Each row is a point on a tangle of strands that fork and nearly touch. The rows are in no order.
Two points are linked if the straight distance between their rows is under 61. Some points are linked to none.
J_875: [ -6  -2  26  -7 -13   7  -1  23  21  -5  -7  14  -8  15   0  -3   0   7
 -12  -6  -3  12  -7   7  15   4   0  20   8 -17   5  12  -2 -11   7  10
 -10  -8 -18   7 -17  11 -13  -5]
J_96: [  7  -1   5   0 -10  16   2   9  11   2   5   6   0   1   5  -2   1   4
 -14  -9   5  15   3 -10   9  13   2  -7   3   4  12  33  -2  13   2  20
  -7   0 -26  14 -20   5 -15   0]
J_93: [  2  10  10   4 -15  18  17  16  24   2   3  24 -15   0   9   6   4  -9
 -11 -12  -6  13  -4  -9   7  13  -9 -14   2  -5  -1  17 -12  -1  -6  26
  -7   4 -17  18 -23   0  -8   1]
J_971: [ 29  -2 -14  -4 -12  22 -25  -7  -2  -2  22   1   6 -12 -11  -2   9   6
 -34   0   3  13  -8  -3  -7 -23 -12  13  -4  -4 -10  12  -8 -15  -4   3
 -11  -5   1  -8 -10   0 -14   5]
J_910: [  1   1   0  10   9 -25  17  -9   8  16 -12   2  -8  -9   8  11  -7   5
  19  16  15 -10 -16 -13  -2  18   0 -14 -18   8   6  -6  -1  12   1 -10
  -5   3 -11   5  29 -10  16   9]
J_69: [ -2  15   0 -12  -3  13  -9  -1   4  -8  10 -10   7  -3 -30  -2   9 -11
 -15 -18 -14  13  18   5   4 -15  -9  19  15  -4   3   0   0  10  -7 -25
 -14   1  -4   5 -16  -3 -12   7]
J_478: [  8  -2 -10  21  -2 -23  21 -16   0  16 -18   5  -5  -2  22   2  -1 -17
  18  19  11 -17   0   2 -21  12  -2 -16 -12   4  -9 -23  -6 -13  -5   0
  17   5   6  -9  15   1   6  -1]
J_953: [ 15  -2   4   6  -7   4  -3  -1   7  -1   3  21 -12 -15   4   6  -2  -8
  -1   4  -2   3 -14  30 -19  16 -21  23   7 -16 -26 -15 -17 -33   4   2
   5  -7  -4 -17 -13   1   3  -3]
J_412: [ 17 -12 -13   4  -2  14  -5 -14 -35  -4  16  -6   6  -9  11  -9   1  -3
 -19  15   8  -1   6   4 -10 -23  -3   6   4   9  -8   5  -6 -25   4   8
  18  -7  23 -25  -8   4  -3 -19]
J_395: [  3   2 -19  -3   4   6 -12  13  -9  -4  -6 -16   6  27   6   1  13   0
  -3  -1   4  -3  21  -5  19 -13  25  -6  -3  14   1  -7   9  -1 -14   2
  12   3  27  11   6   3  -1   6]
J_631: [ -5  15   9  -8   4  -5   1   3  15  -4 -19   2  18  13 -26   7   7   4
   3  -6   2   7  17   1   8  -7   5 -15  10  -5   7  -1   8  16 -16  -8
 -21  12   0   8   5  -2  -2   6]
J_537: [ -4  20  21   8  -3   7  24  15  27   2 -11  23 -16   3  -2  18  -3 -15
   2  -7  -7  21  -2  -3   5   6  -5 -29  -7  -9   3  10 -14  21 -13  12
 -17  13 -11  12 -14   2   3   4]
J_664: [ 11 -16  10   5 -15   1   8  -9   7   7  15   5  -4 -13   6  -2  -9   5
 -24  -3  -1  13 -21  -3  -8  -1 -26  -3  -9 -19  10  17  -8 -18   3  23
 -11   1  -8   7  -7   3  -3  -8]
J_372: [ 10  -1 -17   7   3  -7  -6   1 -33  -9 -16   0   3 -12  13   2   3   9
   4   6  21 -23   3   7 -11 -20   1  18   1  20   1  -1  17 -39  15   6
  19 -14  12 -16  12  -2  -4 -26]
J_438: [  7 -16  -8  -6   5   8  -9  -5 -17  -2  22 -18   8  -1  -7  -6  -2   3
  -9  -7  -7  11   2 -14  -3  -1   4   6  -3   1  17  22  -2  19  11   3
   6  -3  -4   3 -10   7  -3   1]
J_628: [  0  -6  18   3   0   5  10  -8   9  -7  10   9  -4   2 -19 -10  -7  10
   3   2  -5   0 -10  -5 -14   3  -2   8   8 -15  11   6  -3  20   9   8
  -8   3 -13  -7 -12  -4  14 -13]
J_733: [-13   4  -1   4  -5   2  -8   1  -8   6  23 -15  -7  14   3   9   3 -35
  -1  -9 -11   5   5   8 -11  -2  15  13  -8 -12 -19 -35 -16   5 -12 -23
  10   4  17  -3 -11  -1  -1   5]
J_885: [ -3   9  19  11  -9  18  -6 -16   8  -3  19   5   1  -2 -31 -15   0 -16
 -13 -13 -23   3  -7  -1 -33 -13  -1   6  17 -15  -7 -14  -7   9  -7  -5
 -13  15  -2 -10 -13 -10   1  -6]
J_525: [ -2  23  11  -1  -5  13   7  -2  13  -8   3   8   2  -1 -35   4   8 -17
 -11 -24 -13  15  12  -1  -8 -14 -12   9   8  -9   4   4  -6  26 -18 -16
 -14  13 -13   8 -20  -3  -6   5]
J_304: [-13   9  -3   5  15  -6  -8  12  -6 -16 -27 -11   2  16  17   8  -4   2
  33   3   0 -26  17  -1  19   4  26 -18  -5  30  -5 -13   8   5  -6  -7
  24  -3  16   8  18  -1  14  12]
J_19: [-12   7  13   2  -3 -17   0  -4  36   8   5  12  -5   8 -15   0  -8   1
  33   2  -5 -10 -11  -5  15   3  22 -26  -3  -5 -14  -9   2  26 -13  -6
  -2  27  16  -8  13 -24   5   6]
J_712: [  8  -4 -15  -2   3   2  -9   1 -36 -11  -1 -11   8  -5   1 -11   1   9
  -2   7   9 -14   6  -8  -4 -36  10  17  -4  23   3   6  23 -31  11   6
  13  -1  30  -7  21  -6  -5 -22]
J_55: [  1  -4 -20  -7  -6 -10   0  -4   0  12  16  -9   2  19   7 -10   1  -7
  -7   6   3 -12  -8  -8   8  -4   9 -15 -11  -7   1  -5  12   3  -4  -9
   6  22  13   9   3  -1  -3  -1]
J_143: [ 19   4   2  -3 -14   2  -6   6  -4  -9  13   1  -1 -19  -9  10  -2  -6
 -24 -19 -11  17 -13   9 -20 -14 -25  30 -18 -22  -4   8 -19  -3   1   2
  -2  -9 -21  -3 -20   6  -2   5]
J_449: [-19   0  -2  14   0 -18  20 -17  16  10 -11  18 -17  -9  17  -6   7   8
  22  10  17 -19  -3  -6  10   9   2 -20  13  15  -1   0  12  -5   0   7
   6  -6  -7  -2   7 -17  13  -3]
J_870: [-19  -6   2  -2  -7   1   8   9   6  -2 -17   3  -1   9  18  -6  -2  12
   7   6  -2  -3   3  -6  22   5  -1  -9   3   1  -1   3   7  -2  -6  15
   2  -8   6   5   0  10  -1   0]
J_204: [-11  -2  18  16  -9  -8  23  -5  16   8   8   3 -11  12   0   0  -9 -11
   0   2   1   4 -12 -20  -9   6   5 -25 -14 -12  15   2  -9  28  -7  10
  -6  16  -7  11  -6   3  13  -5]
J_491: [  1  -2  -9  -6   0   8 -11 -13 -24  -5  26 -14   7  -6 -16  -7  -2 -14
 -18  -1 -18  10   3   1  -9 -13  -6  11   5  -2  -7  -9  -6  -8   9 -15
   3  -2  16 -14  -9  -5  -7  -8]
J_202: [ -9   1   1  -4  -7   6   5  16   9   1   6  -2  -7  18  12   5   2  -8
   6   2  -8   3  -4 -16   8  -2  11   1 -18 -11  -4  -5 -12  20  -3  -7
   3   3   1  10  -3  10  -1  13]
J_481: [ 22 -23  -6   1  -7   2 -17 -24 -16  -3  20 -14  17 -15 -11 -21 -15  14
 -20  11  -2   6  -1 -11   3 -16  -4   2   4   6  12  33  10 -11   9  10
   2   3   8  -8  -6   5  -7 -15]
J_592: [-11  -3   4  -8  -2 -12  -4  -9   1   8  10  -7  12  -9 -24   8  -9  -7
   2 -14 -25  10  -4  -2   3  12 -16   7   1 -19   4   2   4   2   5 -24
 -12   8  -1  10  -2  -4 -12   4]
J_521: [ 13  -3  -8 -10  22   2  -5  -9 -28  -6  -1 -10  17  -6 -19  -8   4  10
  -5   7   9  -5   1   9 -19 -14  -6  10  -1   9   8  -4  13  -4  14  -3
  -4  -6   2 -16  26 -14   3  -5]
J_851: [-11   4   5  -7   2   1 -12   6 -18 -16  -7  -1   8  -5  -3   0  -8  -5
  -2   6  -2  10  13  39   4  11  -7  29  11   3 -26 -20  -5  -9   1 -10
   8 -20  -2 -17 -10   7  -6  -1]
J_801: [ 17  -4  -2 -11  -4 -10 -14   1  -9  -9  -3   0  17 -14   0  -1  -9  14
 -24  -7   4  10  -2  32  -1   6 -24   1   6  -7   4  16   8 -24  12  -2
  -6  -8 -20  -3  -8   8  -1  -8]
J_545: [ -7  -3   7   5 -12  -9   7   5  18   8  12  14 -17 -13   8   8   4  -1
   0   1  13   2 -25  -9  -4  20 -13   7  -7 -11  -2  -4  -7 -16  15   9
 -11  -8 -26   2   2  -5  -3  -6]
J_795: [ -8  -2   0 -17  18   9 -18  13 -19 -10   7 -27  15  13   2  -6   8  -6
  -2 -11  -1  10  28   2  14  -2  22  -6   2  17   8   7   4  21   5  -9
   6   2   1  12   3  10  -5  18]
J_577: [ -2  -7 -13  -1   3  -2  -4   1 -19  -8 -13   8  -5  -5  15  -2   6  17
   6  12  16 -19   0   8   8  -2   0  13  18  14  -2   1  14 -29   9   6
  16 -16   7 -12   1   7   6 -18]
J_514: [ -9   7  23  11 -22   9  15  12  19   1  12  13 -10  -1   6   1   0 -27
  -2 -18 -23   6  -8 -12  -6  12  -2  -3   6 -16  -7   3 -10  -7  -2  18
  -1   9 -18  14 -22  -3  -7  -7]
J_967: [ 18 -22 -15   4  -5   3 -10 -18 -32  -6  15  -9   9 -16   7 -17  -9  10
 -14  14   7  -1   5  -4  -1 -19   2   8   5  14   5  29   7 -22   8  12
  18  -4  16 -14  -7   8   3 -24]
J_267: [ -3   4 -11  -3   1 -12   3  -5   4  13  15  -3   1  12 -19   8  -5 -20
  -4 -14 -24   3  -6  -2   2   8  -2  -8 -10 -18   6  -4  -1  18  -9 -28
   0  24   8  17  -9  -3  -1   8]
J_350: [-16   4   7   3  -2   2   7   8  25  -5 -23  17  -6   8   6  -1   1   7
  20   0  -9  -4   0   4  19   8   3 -16  10  -4 -12  -5  -3   0 -15  15
  -1  -6  12  -7  -2   0   8   3]
J_390: [-17   4   4   1  12  -5  -3  14  -1 -14 -26 -10  -2  13  23   2  -6  18
  24   1   6 -26   9 -17  20  -7  23 -20 -10  29  13   4  14  12  -3   0
  15  -4   5  19  24   9  16  16]
J_59: [ 15 -19   1  -2 -16  -4 -10 -11  -6   1  11 -11  15 -16   1  -9 -14  16
 -25   3   5  14  -9  -3   6 -12 -15   2  -9 -10   7  29   6 -17   5  18
  -8  -2  -4  -1  -4   8 -11 -10]
J_564: [ -1  -8 -21 -14   7  -6 -14   6 -21   1   9  -7   9 -16  10   6   7   8
  -4  -2   6   1  -9   1   6   4  -6   4   3   3   1   9   4 -15  20  -5
   2 -11  -7  -6   4   7  -9  -2]
J_153: [ -3  -5  -8 -12   5   0 -16   1  -5   1   3 -21  11   4   1 -13   6  21
  -1   3  13  -9   9 -20  19 -10  15 -10   8  21  19  19  29   9   1  11
  -1  10   0  17  16   5 -11   5]
J_691: [ 13 -12 -10  17 -12  20   4 -11   8  10  17   8 -16  -2  22 -11  12  -7
  -9   4   8   0 -15 -15 -24 -11   3  -6  -2  -6  -3   4 -13  -2 -13  21
   4   8   6  -2 -10   8   9  -1]
J_328: [  9  -6 -11  -1  -2  -4  -8  -3  -4  -7  -2  20 -13  -9  12   2   5  16
  -3  15  20 -11 -13  24  -1  11 -15  15  12   2 -11  -2   4 -37  15   2
  13 -13 -10 -19  -4   6   4 -15]
J_654: [  3  -9 -24   7  -7  -7   5  -7 -12   9   8  -7  -4  14  22  -6  10 -11
   0  13  13 -17  -3  -8  -5 -13  13  -8 -11   2  -5 -12   6  -9  -8  -2
  19  12  21  -3   6   4   4  -7]
J_302: [ 14   1  -9  -3   5   6  -2  -8 -17  -5   0  -9  13  -2 -12  -6   5  -1
 -16   1   0   8   7  10 -17 -19 -10  11  -2  -5  -2 -12  -1  -7  -6  -3
  -7  -8  13 -13   6  -4   3  -1]
J_909: [ -7  17   3   0  -4  -8   1  -5  29  14  18   9  -6   6 -22   2   3  -6
  12  -4  -9  -9 -11 -11   5   9  11 -22   6  -9  -3  -7   3  23  -4 -10
 -11  30  -1   0  -2 -19  -7   0]
J_127: [ 10  -2 -26   0   0   7 -12  -6  -6   0   2  -8   7   5   5 -14  18  12
  -9  10  22  -6   5 -15   7  -9  11 -10   3  23   8  11  19   0  -3  15
   4  -1   2   3   9  -1  -8   1]
J_280: [  7  -2  -7   2  16  -9   4 -10  -7   4 -19   7  12 -11  -9  -6   2  12
  13  10  14 -14  -5   2 -13   4  -5   0  -3  11   1  -7  18  -7   9  -4
  -5  -4  -7 -11  35 -16   1   2]
J_575: [  2  -8   3   8   0   9  -3 -10  -4   6   6  14  -7 -15   6  -1   1  -9
   8  12  -2  -3 -14  18 -20   2  -7  21  10 -11 -30 -21 -13 -30   2  -2
   8  -5  14 -27   4   0  -1  -7]
J_252: [ -4  10   0   0  -6  14  -4 -14  10  -1  20  -4   4  12 -22 -16   5 -11
  -6  -5 -18  -1   2  -5 -14 -19   9 -15  11  -9  -4 -12  -1  20 -12  -3
  -6  23  17 -10  -8 -12  -2  -1]
J_710: [ 11  -2  -3   2  11  -2  11  -5 -10   4 -20  -2  17  -2   4  -1  -7  19
   3  -1   8 -12   3  -9  -5  -6  -9 -17  -4   8  22  14  20   5  -7  15
  -8   5   2  14  19  -5   6  -1]
J_646: [-12   4   2 -11  12   1 -10   1 -35 -13  -4 -19   8  -1  -5   2  -6 -11
  -5   0   3  12  29  31   3  -1   0  23  10  11 -14 -21  -3 -11  -1 -11
   9 -22  14 -13  -4  -2   1  -3]
J_25: [-16  -2  29 -12   4   8   4  20  13  -3 -19   5   0  21  -3   5  -3   7
   7 -12  -6  15  14  -3  18  -5  16   7  -3  -7  13  18  -8  18  10 -12
 -10   0 -14  11  -6  12 -10  16]
J_369: [-10   1 -14   8   7  -9   2   1 -19  -3 -23  -3   1   9  19   5  -1  -5
  30  12   5 -27  14  -1   8   0  12  -2  -5  21 -11 -21  13 -13  -2  -2
  27  -1  25  -2  16  -1   2  -4]
J_179: [-20  -1  35  -5  -5   3  12  18  26   4 -16  11  -5  18  -1   3  -3  12
  -4  -9  -2  13   3  -1  29   6   6  -5   6  -9  14  15  -3   4   4   7
 -18   1 -14  14  -4   6 -17  -1]
J_92: [-14   5  -2   3   7 -11  -7   6  13  -5 -13  -3  -4  14   8   8  -7   0
  38  11  -2 -19   3   0  27  10  28 -15 -11  17 -22 -18  -2  11 -10 -17
  23   5  21  -3  20 -11  13  18]
J_490: [ 13  -5  -5   1  11  -5  -1   9 -16  -7 -28  -4   8  -7  14  -1  -9  27
   6  -1  16 -20  -2  -3  -5 -14  -3  11  -7  16  19  10  21  -6   4  19
   0 -13  -1  10  20   5  10  -5]
J_99: [  1   0 -14  -3   7   7  -8   2 -29  -6   2 -19   3  15   3  -6   9   1
   1   6   7  -8  19  -6   4 -22  19   8  -4  19  -1 -16  13 -12  -1   6
  15  -1  36  -3  15  -6   2  -9]
J_761: [-24 -14  -4   0  -7 -15  17 -13   0  21  13   1 -14  -6  21  -4  -6   2
  10  13  -2 -12 -20 -13   9   1 -10  -3 -14  -6   0  -3  11  -8   8  -4
   4   7   7   3  15  -3   0  -4]
J_233: [-21  -3  10   5  12 -13   1   5   7  -6 -22  -1  -6   0  11   1  -3  23
  32   2  12 -23   2 -14  19   3  19  -6   3  17  10   3  18   6   3  -2
   0  -9  -2  10  24  -5  17   5]
J_714: [ -5  -6  -1 -12   0  15   0   8  -3 -10  -7   4   4   3   9 -10  -5  15
   1   3 -12   1   6   9  17   2  -4   6  15  -3  -5  10   6  -6   0  10
   3 -10   9  -2 -13  11   0  -6]
J_746: [ -1  17   7   3  -6   9   5  -1  17  -4   2   7   5  11 -22   0   7 -12
  -4 -11  -6  11   8  -4 -10 -12   3 -18   5 -11   0  -1  -6  28 -20   0
 -17  18   1   1 -13  -4   3   2]
J_237: [ -8   6   2 -14  16   3  -5   0   7   0  16  -8   3   3 -16   0   4   7
  14  -9  -8  -7   2 -16   4   7  15 -16  13   6  17  12   5  36  13  -8
  -2  13  -9   7  -2  -6  -1   5]
J_606: [-10  -2  15  11  -1  -7  27  -4  13  10   0   1  -8   1  11   4  -7   2
  -3   0   5   5  -1 -10  11  17  -5 -34  -6   2  21  13  -4  22  -1  15
  -8   6 -12  17  -1  -4   9  -8]
J_552: [  4 -15   4  -1  -3  10  -4   4   4   5  12  -9   4   8   5  -5  -4   5
  -2  -5   0  16  10 -18  12   2  16   3  -8   1  17  36  -4  26   1  10
   1   3 -11  14 -12  10 -12   7]
J_317: [ 29   3   1   0 -11  18 -17 -14  -9  -9  27   7   1 -19 -23  -2  -5  -3
 -39 -14 -17   7 -16   3 -26 -22 -27  16  -6 -11  -8   8 -13 -10   5  -5
  -5  -1 -12  -8 -19  -5  -5   0]
J_554: [  3 -11   4  -8  -2 -11  -4 -11  -8  -4   2  -4  17 -15 -18   0 -15   5
 -12 -10 -19  13  -3  14  -3   1 -25   6   7 -19  10  11   4 -15   9 -12
 -10  -2  -2  -2  -7   4   0  -8]
J_156: [ -7 -12   2   1  -9 -16  -2   5   7   3   3   9 -13 -15  15  11   1   3
   5   6  12   1 -19   7   8  17 -12  16   5 -13  -7  -2  -4 -37  17   5
   2 -14 -11  -9  -5   6  -4 -12]
J_913: [  9  18   3   6   8  -2  24   8  20   8 -17  17 -18  -6   5  22  -5  -6
  11   4  -7  11  -4  -4  -2  14  -8 -25 -12  -5   1   3 -20  19 -12   2
 -14   6  -4  10  -1   5  17  13]
J_960: [ -9   9   2   5  -1  -4  -1  -1   6   7  16  -9  -5  15 -17   6  -3 -33
   0 -18 -22   5   0   6 -10  -4  11   8 -12 -17  -9 -23 -12  22 -20 -32
   1  20  15   8  -9  -3   8  12]
J_759: [-10   9   9   8  -1 -20   7   0  31   7 -13  11  -8  10   2   5 -12   5
  32  11   3 -17 -14  -4  23   8  19 -28 -14   6 -13 -11   1  15 -18  -9
   3  15  14   0  23 -17  14  12]
J_645: [  0  -3   2   0  10 -12   7  -6   7  12 -10   7   5 -16  -5   7  -5   7
  15  10   7   2 -14  -2  -5  22 -11  -1  -9  -3  -2  -4   1   7   6  -8
 -13  -3 -14  -3  20 -10   2   9]
J_740: [-10   6  -5  -7  21  -7  -8   2 -28  -7 -18 -24  17  -1  -1   6  -2 -15
   9  -2  -1   5  26  22   2   1   0   7  -5  19 -11 -24   1   3  -7 -17
   7 -14  11   0  15  -1   4  17]
J_558: [-11  -7   5   9  -2  -3  16 -11  10  -1   8   2  -7   8  -1 -12   1   0
  17   6   1  -7  -4 -17  -9  -1  11 -12  -1  -6   7  -4  -3  21   1   5
   1   6   3  -7  -1  -5  21  -7]
J_921: [  5   5 -10   5  12 -10  -3  14 -14  -6 -43  -1   4  -5  15  10  -7  15
  18   1   4 -22  -3  -1  -3  -3  -3  10 -12  19   6 -11  16 -17   3   7
   5 -18   9   7  27   7   2   1]
J_787: [ -7   6  -3   8  -1  10 -12  -8  -9  11  24  -6  -5   3  -5   6   9 -28
  -2  -1  -3   3  -1   8 -14   1  12  13   7  -7 -24 -37 -12 -11  -5 -17
   5  -2  17 -18  -3 -14 -10  -1]
J_42: [  6  -4   6  -1   1   9  -3  17  11  -2 -15  12   0   4  14  -4   0  17
 -19  -5  16   9   0   7  15  18   0  -8   9  10  13  28   1   1   0  21
  -6 -14 -28  11 -13  17  -7   4]
J_246: [ -4  12  -6 -18  12  14 -16  -7 -17  -5  22 -21   6  -5 -25  -5   6 -10
 -10  -9 -18   9  17   9   5  -5   1  14  20  10  -4 -10   3   3   9 -22
  -2  -6  10  -4  -8 -15 -11   2]
J_327: [-17   5   7   6   3 -16   5  -2  25   4 -13   9 -11  -1   1  -4   7  20
  23  -2  11 -18   2  -9  24   6  17 -20  21  12  10   4  18   1  -1   6
  -6   0   1   1  10 -16   8  -8]
J_689: [-12   4  -2 -15  18  -5 -13  14 -20 -10 -10 -27  15  10   6   7   3 -17
   2 -10  -3  10  24  10  10  -2   8  -1 -13  14   0  -8  -3  16  -4 -27
   5  -4   0  16  11  13   1  27]
J_356: [ -4  10   0 -14  17   7 -12   0  -7  -8  17 -23  11  13 -26  -1   9  -9
  -3 -11  -8   8  18  -6  -1  -2  15  -6   3  11  14   0  -2  38   8 -13
  -1   8  -7   7  -2  -8  -3  12]
J_581: [ 27  -4 -25   0  -1  19 -18  -4  -4  -1   9  -4   7   0  -5  -4  16  11
 -21   3  17   8   6  -6   1  -8   5   3   4  10   1  17   1  -4  -6  12
  -6  -7   1  -2  -1   0 -10   4]
J_673: [ -7   6   5   5 -10  -1   6  14  14   3   7   7 -12   4   7  10   7 -10
  10   4   2   0 -15 -18  -4  13   5   5 -14  -8  -8 -12 -15  12   5  -3
  -5  -4 -19   3  -2   0  -1   6]
J_18: [ -4   4  -2 -20   6   5 -13   7  12   4   8 -12   4   4 -14  -3  11  19
  -1  -3   3  -5   3 -18  15  -2  12  -6  23   4  18  14  14  13  14  -4
 -13   9 -10   7   1   2 -18   2]
J_492: [ -2  -6   6  16   9 -15  27 -18  13  11 -14  21 -13 -19  11  -6  -3  10
  15   9  17 -11  -4   7  -5  25 -12 -16   8  13   3   5   4  -6   6  11
   0  -7 -15  -4   7 -16  20  -5]
J_284: [ -3  -3  14  -8  19  -2   1   5  -6  -6 -10  -7  11  -4 -11   5 -10   0
   9 -12 -12  10  11  12  -4  14  -2   9   0  -5  10   8  -8  25   6 -16
  -7 -10 -15   3  -4   7  10  11]
J_572: [ 16  -1   8  -7   0 -17 -12   8   5  -8 -12  11   5  -5   3   1 -13  17
 -12   2   4   8  -8  48  -5  19 -25  12  -1  -8  -1   4   8 -16   6  -1
  -4  -6 -26  -5  -2   7  10  -4]
J_797: [ 17   4  -9   2  12 -12   1  11 -14  -5 -35  -6   3  -6  10  12  -4   7
  10   6   3  -9   9  11 -11  -2  -3  18 -10   6  -1 -20  -5 -13  -2   5
   3 -22   8  -6  17   9  11   2]
J_694: [  6   0 -16  14   6  -5  14 -10 -19   5 -26   8  -4  -6  21   7   6  -7
  20  17  10 -24  11   7 -13   0  -5   1   0  13 -13 -20   2 -25  -3   4
  26  -7  16 -16  15   1  -3  -8]
J_476: [  5  -7   2 -14   0   7 -15  -4  -5  -4  22 -21   9  -3 -21 -11  -3  11
 -12  -6 -11   5   6 -11   1  -3   6   6  18   1  18  20   7  11  22  -4
  -4   5 -10   2 -13   4 -14  -7]
J_366: [-10   4  15  -8  -6   6   3  25  10  -2  -9   2  -4  17   1  13   3 -10
   4 -14 -13  16   7  -9  10  -5   8  17 -17 -12   2   5 -17  16   1 -19
  -6  -3 -14  14  -7  11 -12  19]
J_220: [ -4   8  -9  -8 -11  -6   0   0  20  19  18  -2  -5  14  -1   1   5   2
 -11   1   3  -9 -13 -15  17   3   4 -20  -2  -9   6   0  13   7  -2  -6
 -11  26  -1  15   1  -5 -16  -2]
J_757: [ -5  -5  17  -1 -21   5   2  15   9  -6   7   5  -3   2   5  -1   0 -13
  -7 -11 -13  13  -5   4  -2   3  -3  20   3 -21  -6   3 -10 -14   6   6
  -5  -5 -14   4 -22  10 -10  -8]
J_709: [ 14   7  22   2 -11  15  -5  -5   7 -12  22  13   0  -2 -28 -12  -6   2
 -17  -5 -15  -1 -13   3 -23  -3  -8  20  12 -16  -3  -1  -4   8   9   2
 -10   7 -21  -8 -19  -9   3 -14]
J_256: [ 11  15  -2   7   2   0  17   6  20   6 -13  25 -17 -14   4  17   1 -12
   9   4  -3  11  -5   3 -16  27 -19 -12 -10  -1 -17 -12 -26   0  -7   3
  -7   0  -9   3  -4   2   8  18]
J_289: [ 12 -10   4  14 -21   9   3  -6   8   9  18   2  -5  -8   6  -5  -1 -12
 -20  -6  -1  16 -19 -13 -30  -5 -12  -5 -15 -17   2   7 -15  -1 -10  24
  -7  11  -7   6 -13  11  -1   1]
J_391: [-14  -8  -8   1   7 -27  17 -12  -2  20   2  -5  -9   0  16   2 -10   4
  16  11   6 -22 -13 -13   9   8   2 -12 -20   5  11  -2  14  10   6 -16
   7  10   2  13  24  -9  13   5]
J_612: [ 14   0   7  -5 -10   2   3  16   6  -2  -2   0  -3  -6  -1  11  -3   0
 -13  -7  -2  20  -9  -4 -12 -13 -15  24 -22 -19   5  10 -21  14  -2   9
 -10 -10 -18   6  -9  17  -5  13]
J_976: [ -1   4   0  -4   4   8  -6   8  -3 -15 -20  12   2   6   3  -3  -3   9
   0   8  -4  -1   7  36   9  14  -9  15  18   3 -19 -10   1 -15  -5   3
   7 -18   2 -14 -12   8   3  -4]
J_458: [  2  10 -12  -2   1   0  -6  10   6  -3 -16  -2  11  18  -9   3  16  -1
  -5  -4   3   4  12  -1   8  -5  10 -10   3   1   3  -9   5   2 -16  -6
 -12   3   9   6   5   0  -2   7]
J_247: [  3  -9 -25   6  -7  10   0 -16 -29   7  18  -5  -3   4  21 -11  10 -11
 -10  22  14 -11   3  -7  -5 -26   8  -2  -2  12 -11  -3   6 -19  -7   6
  27   8  29 -15   5   5 -11 -10]
J_531: [ -5  -3  10   9  -1  -1  30  -9  21   6   1  19 -22 -10  13  -3  -3   7
  -2   1  11   0  -7  -1   3  18 -18 -21   9   1  13  14  -5  -1   3  26
  -7  -3 -12   8  -8 -10  16 -11]
J_798: [  6   1  -7   2   0  -9   6   7  -4  -1 -22  -3   3  -1  14   9   4  -9
   3   7   2   6  10   8  -9   9  -7   2  -6  -4  -8 -18 -15  -8  -5   1
   1 -15   2  -4   1  14   6   5]
J_994: [  1  -1   6  10   8  12  -4 -19 -23  11  17   1  -9 -13  -5   4  -4 -19
  -3   8  -2   4  -3  21 -23  -3   2  23  10  -6 -26 -30 -15 -23   1 -12
  12 -12  21 -35   0 -13  -5  -8]
J_7: [ 10   5  -1   4  -2  -2   4   8  10  -2 -12  13  -7  -9   5  12   4 -13
  -1  -2   0  11   1  18 -14  19 -17  11   0 -11 -15 -14 -23 -13  -2   1
  -4 -14  -9  -5 -13   8   3   7]

A fork is a point with three links, a tip a point with one. Leave the first point through the second and follow the links. Name the first fork or tip that comes.
J_247, J_412 => J_691
J_514, J_757 => J_746
J_356, J_795 => J_350
J_252, J_885 => J_304
J_69, J_246 => J_761
J_673, J_202 => J_93
J_575, J_994 => J_572
J_18, J_153 => J_612
J_801, J_554 => J_7

A fork is a point with three links. Follow the links from the first point to the second and name the forks in between, in order.
J_694, J_606 => J_304
J_204, J_491 => J_746
J_913, J_18 => J_93 J_96
J_875, J_127 => J_93 J_96 J_18
J_801, J_798 => J_7
J_438, J_7 => J_96 J_93

Follow the links from the first point to the second, and from the first to the third. Name the last point that the two ways share.
J_910, J_179, J_628 => J_746
J_256, J_673, J_18 => J_93
J_631, J_256, J_552 => J_93
J_438, J_350, J_317 => J_18
J_710, J_552, J_801 => J_7
J_797, J_733, J_476 => J_7
J_395, J_761, J_909 => J_746
J_612, J_875, J_976 => J_18
J_247, J_628, J_694 => J_304
J_204, J_694, J_909 => J_304
